Points on a hilly landscape, in no order, each with its height.
From any point a ball rolls to the lowest of the 4 points nearest to it. It stops when none of these is lower. Distance is the straight distance between rows; heights are no part of it.
zovuk (h 293): [161 113 157  62 125 117  97 129  25 202 154 163 142  91 150 129  49 173
 104 161 142]
lok (h 224): [145  88 150 149 106 110 101  77  57 134 128 145 150 137 138  97  88 142
 126  95 108]
Genot (h 471): [120 139 119 141 135 151 152 167 191 101 111  79 127 120 130 149 151 119
 138 139 130]
poz (h 532): [157  99 160  58  96 119 112 100  37 204 164 188 113 104 145 156  52 139
  83 170 174]
kobom (h 198): [136 128  80 113 124 114  94 154 105 170 131 121 157 114 128 117  71 138
 150 157 181]
poze (h 495): [113 160 162 118 134 143 182 154 215  52 107 142  80 154 154 171 197 140
 137 149 114]
Lir (h 205): [ 88 129 110 150 135 122 128  79 150 133 125 127 166 145 106  99 141  88
 144  91  98]
mamez (h 245): [ 81 128 144 165 150 121 146  87 163 102 103 123 162 155 113 102 149  89
 132  90  74]
veler (h 342): [102 128 158 124 135 141 168 132 157  97 100 133 130 153 127 123 171 127
 106 107 104]
mela (h 657): [ 83 128  78 160 143 114 135 146 240  91  81 130 106 127  92 142 161  71
 197 130 118]
sula (h 429): [ 95 133  39 151 161 114 117 177 210 137 136  94 129  83  68 125 140  84
 183 170 171]
Novun (h 419): [118 129  77 156 136 110 108 168 192 147 124 104 165 111  92 114 126 103
 180 159 165]
fako (h 187): [117 128  87 119 122 132  80 146  94 193 141 129 174 106 127  93  44 141
 148 126 171]
kad (h 476): [111 142 155 122 136 146 184 150 199  71 112 136 113 140 126 154 179 138
 138 135 128]
suse (h 150): [142 119 160 145 135 126 122  84  44 114 131 160 119 131 150  86 120 127
  97 100  81]
supo (h 287): [106 139 153 153 157 135 156  86 132  84 114 138 140 163 133 109 157 126
 115  96  78]
Pevo (h 303): [138 100 145 132 128 130  82  93  46 173 132 132 151 108 137 113  45 156
 115 131 134]
vuz (h 374): [104 147  88 150 131 121 103 122 151 135 119 124 150 134  93 107 113  94
 166 113 128]
milus (h 128): [118 114  91 124 148 123  77 101  61 177 130 144 159 101 133  96  44 140
 147 120 142]
reg (h 310): [147 130 165 138 108 144 138 120  71 121 144 148 124 154 141 134 155 127
  92 102  97]
nutos (h 227): [180 132 123  68  99 116 119 174 124 161 160 115  93 108 128 174 127 150
 102 179 186]
miged (h 494): [101 157 138 144 144 123 176 115 197  62  99 127 107 160 110 131 190 122
 150 117 105]
pobub (h 206): [134  86 142 143 130 130  90  79  66 156 127 146 156 120 130  73  70 135
 139  86 122]
merid (h 308): [ 73 131 108 142 152 121 149 122 186  96 112 137 147 142 113 115 167  82
 162 106  78]
zugu (h 324): [137 116 123 158 131 124 110 116  97 144 135 132 160 143 124 112  98 126
 116 110 120]
redal (h 221): [158 133  96 110 115 129 125 187 172 137 172  86  78 108 112 173 144 146
 140 174 183]
vevu (h 329): [152 123 144 109 117 145 145 133 106 141 139 130 121 145 135 132 136 136
 111 141 126]
ripu (h 131): [155  96 150 105  97 124 115  81  34 160 128 149 121 117 138  95  90 156
 117 108 123]
vod (h 377): [121 145 175 114 140 148 175 111 140  83 131 126 106 163 148 137 208 135
  90 103  75]
pul (h 462): [162  94 179  81 106 119 124  95  39 168 153 159 115 117 138 124  84 159
 101 147 131]
rari (h 258): [117 122 107 136 147 136 154 193 195  81 131  80  95 115 114 154 162 131
 134 156 175]
tazu (h 447): [102 140 138 141 144 140 182 142 184  60 100 118 130 159 147 122 167 118
 149 113 100]
luf (h 409): [144 135 132 118 132 137 160 187 224  89 137 111  68 105 135 186 166 168
 115 154 175]
nilo (h 459): [171 145 139  98 112 158 122 133 114 162 151 141 116 135 157 151 142 144
  89 140 139]
Resef (h 413): [143 116 112 134 136 115  95 136  83 150 142 117 161 123 145 125 102 147
 117 123 141]
giba (h 493): [160 119 167  91 116 127 136 112  85 151 152 146 124 137 147 154 111 154
  88 121 119]
kolet (h 242): [164 132 143  95 112 117 117 162 141 161 157 105 101 116 121 165 143 140
 113 147 165]
kadi (h 347): [164 124 141  71 109 139 106 153  80 178 177 147 114  98 134 157  93 145
  96 176 173]
bimo (h 425): [130 154 161 118 139 153 193 137 181  75 120 126  92 158 140 163 192 149
 124 127  95]
bofon (h 396): [118 142 148 127 130 140 163 152 182 115 113 107 113 127 128 152 176 135
 131 149 131]
mik (h 70): [133 115 165 117 116 124 141  61  51 104 125 158 109 145 161  96 151 120
  92  81  86]
lif (h 152): [107 112 131 151 128 120 108  50 100 122 113 141 154 132 125  69 115 101
 140  65  39]
fopar (h 97): [ 73 129 132 145 153 125 177 110 247  54  84 147 139 151  95 125 196  78
 184 111  85]
fazu (h 280): [156 113 137  94 121 114  88 127  45 178 136 152 130 129 152 129  70 143
 124 149 130]
Voson (h 322): [102 142 183 146 113 137 179 104  94  83 128 162 104 154 148 119 178 124
  82 105  79]
rasug (h 218): [129 131 186 113 128 138 172  82  55 116 148 165  89 161 135 133 175 117
  69 110  83]
Kov (h 491): [ 90 121  80 162 133 115 129 179 223  96 105 113 128 105  85 140 163  90
 166 163 152]
Niluf (h 181): [115 118 149 169 139 115 130  63  89  84 106 139 143 146 127  87 141 117
 126  62  69]
gima (h 482): [157 133 167  99 120 127 158 107 112 141 143 135 111 149 151 139 163 131
  77 120 113]
dav (h 461): [ 89 148 116 150 151 139 143 120 218  75  79 122 125 135 124 144 178  97
 159 125 114]
vidad (h 58): [119 132 112 144 115 128 107 154 149 129 147  97 138 120 117 126 118 138
 140 152 151]
Gil (h 179): [155 118 170 124 113 128 142  77  46 142 128 147 109 144 163 118 137 142
  88  99  94]
vipi (h 219): [129 114 118 116 126 125  76 118  56 178 146 141 168 116 147 111  17 163
 136 163 151]
fuga (h 445): [171 100 183 103 103 128 121  77  21 145 128 183  88 130 146 111 111 156
  87 126  98]
vara (h 669): [158 120 174  94 106 126 146  91  62 163 158 152 105 152 144 139 144 134
  67 126 123]
Riluv (h 225): [131 110 109 117 110 137  75 141  62 187 129 149 153 113 131 121  61 144
 129 132 158]
medil (h 521): [162 122 142  88  94 127 116 121  70 173 145 140 118 127 148 160 118 140
  85 160 150]
Zafi (h 384): [109 145 170 109 146 155 183 133 163  85 107 131 113 146 143 143 200 130
 120 113  96]
lado (h 331): [117 128  98 148 108 123 117 138 140 136 122 108 144 145 116 105 124 105
 145 119 119]
Bimiv (h 344): [ 93 148 112 165 157 131 146 128 227  61  72 133 124 133 109 137 185  74
 175 111  98]
mok (h 383): [ 92 136 142 161 141 138 152 129 193  70 100 122 146 148  99 124 160  88
 156 107 101]
ruzu (h 171): [111 140 142 155 130 120 125  71  82 117 113 142 151 146 145 100 133 100
 129  72  73]
bav (h 411): [107 125  92 145 141 137 133 135 185 131 120 112 151 128  91 105 138  99
 171 132 114]
mif (h 158): [168 154 108  97 126 133 100 177 117 168 157 114 116 119 129 151 107 150
 109 161 187]
musab (h 408): [165 102 165  94 109 129 113 114  31 171 148 172 139 113 140 120  71 158
  97 141 142]
tib (h 135): [118  98 123 145 123 116  81  44  82 138 111 131 160 116 132  58  86 111
 158  86  78]
Gid (h 336): [ 98 130  74 171 135 114 124 181 203  98 116  95 114 111 107 130 130 112
 150 176 179]
zok (h 81): [140 115 161 125 122 124 120  94  57 138 128 132 143 131 156 122 108 140
 106 108 122]
pitum (h 268): [102 126 109 151 132 107 119 109 165 122 105 139 147 131 101 110 141 117
 151 100  97]
pefo (h 412): [108 146 104 162 145 119 153 167 227  67 106  95 115 112  98 163 169 108
 168 156 158]
zuk (h 168): [102 133 108 166 134 113 118  58 113 118 107 132 147 135 130  96 129  92
 146  67  76]
sudun (h 367): [120 135  79 151 134 138 107 138 126 154 127 130 156 124 115 121  91 122
 158 118 153]
lub (h 296): [110 134  55 150 135 129 113 178 172 125 139  87 135  89  90 119 109 122
 157 166 190]
Vivol (h 66): [139 157  97 117 118 139  98 177 109 182 140 117 138 122 132 130  93 153
 144 178 186]
rus (h 217): [130 138  90 126 120 137 107 170 135 168 129  99 150 113 134 126  92 113
 153 139 183]
nakof (h 167): [112 119 144 164 128 127 117  61  91  94 113 144 131 137 129  73 136 117
 112  65  49]
Tume (h 223): [153 135 133 100 112 115 116 168 106 175 160 117 128 137 148 144 113 137
 128 141 170]
mun (h 305): [143 153 100 136 141 127 150 193 208 103 155 101  68  88 126 195 152 160
 140 165 191]
des (h 309): [148 145 134 112 112 143 151 151 155 125 129 123 111 145 127 151 173 156
 111 154 133]
mes (h 267): [129 107 115 157 138 111 102  97  93 160 129 125 183 127 123  99  81 120
 144  96 129]
gub (h 211): [132 137 128 142 136 138 140 157 146 118 123 109 144 145 126 127 142 126
 121 126 136]
Gek (h 312): [142 128 105 110 115 117 142 199 199 113 173 101  55  93 122 202 157 158
  90 165 185]
zulof (h 151): [142 112 163 134 106 135 100  48  27 108 111 138 129 138 144  85  99 140
  97  90  79]
fitel (h 200): [136 131 126 127 121 125 130 150 133 145 127 109 124 148 130 136 134 154
 114 146 137]
Rogeg (h 138): [140 138 107 115 134 130 134 183 182 105 129 106  94 107 131 174 160 131
 122 154 138]
Bar (h 19): [170 116 124  84 126 131  94 150  55 194 133 137 149 105 143 115  53 155
 115 143 166]
luz (h 430): [ 81 126 103 148 161 142 145 120 238  76  75 144 120 125  81 131 172  69
 176 131  94]
Zim (h 567): [106 155 127 120 137 130 160 167 219  55 124 123  84 121 126 180 173 138
 120 137 137]
pugan (h 317): [147  85 196  99 109 133 126  62  23 131 136 165  92 134 144 121 129 139
  86 127  78]
dem (h 386): [122 131 128 153 126 121 120 114 118 137 115 119 164 132 134 125 134 111
 112 101 102]
Boz (h 343): [138 132 111 150 130 116 109 127 104 157 127 120 156 136 124 107 104 125
 139 107 130]
Sar (h 477): [109 157 146 139 147 141 152 162 183  74 101 123 116 150 127 150 166 121
 136 129 138]
som (h 300): [139 141 137 100 114 115 145 167 183 121 171 111  64 105 120 189 156 142
 126 165 177]
Zire (h 204): [124 149 105 141 126 116 108 149 162 147 121  95 136 152 114 134 147 122
 158 133 149]
leme (h 323): [107 108 102 163 142 121  90 117 119 154 123 120 171 126 121 104  89  90
 147 104 120]
Tir (h 266): [143 138 148 101 117 137 152 169 194 109 140 111 109 129 147 170 183 150
 109 146 144]
zifo (h 302): [139 135 136 118 120 127 150 123  89 150 118 138 143 145 150 138 131 150
  97 115 112]
Denat (h 550): [ 90 135  93 158 140 130 138 147 213  91 121  97 124 139 112 134 136 111
 163 143 137]
Buka (h 165): [144 141  89 115 121 132 120 188 152 140 145  80 115 107 120 135 121 142
 140 171 180]
Dezul (h 215): [146 149  81 142 144 124 119 201 173 121 137  85 127 109 120 145 122 132
 148 169 174]
dagu (h 164): [134 106 135 142 133 112 103  53  67 114 119 139 127 125 130  69  82 136
 128  80  87]
lozap (h 340): [168 127 136  80 112 126 134 152 110 180 178 134 119 108 125 160 126 136
  99 155 160]
Gog (h 397): [130 156 159 129 129 133 176 121 149  98 110 133 128 147 143 129 174 129
 105 142  99]
gupad (h 38): [115 102  88 119 157 136  68 125  75 193 145 145 191  76 115  90  21 140
 168 133 158]
Far (h 199): [138 116 115 143 124 119  96 103  71 164 135 148 163 104 142  86  47 138
 164  94 127]

Where does a ball stop that starts at each point below?
Boz -> gupad
zugu -> gupad
leme -> gupad

Call two points neighbours if one is among the 4 nearest of the other. Go from one point of each pair to the other, from neighbour to neighbour, staying as low as possible. Name the highest point that can't be avoided.
Bar / tib -> vipi
fopar / Rogeg -> mok
zok / gupad -> pobub
zok / tib -> dagu
zok / mik -> suse
Vivol / gupad -> kobom
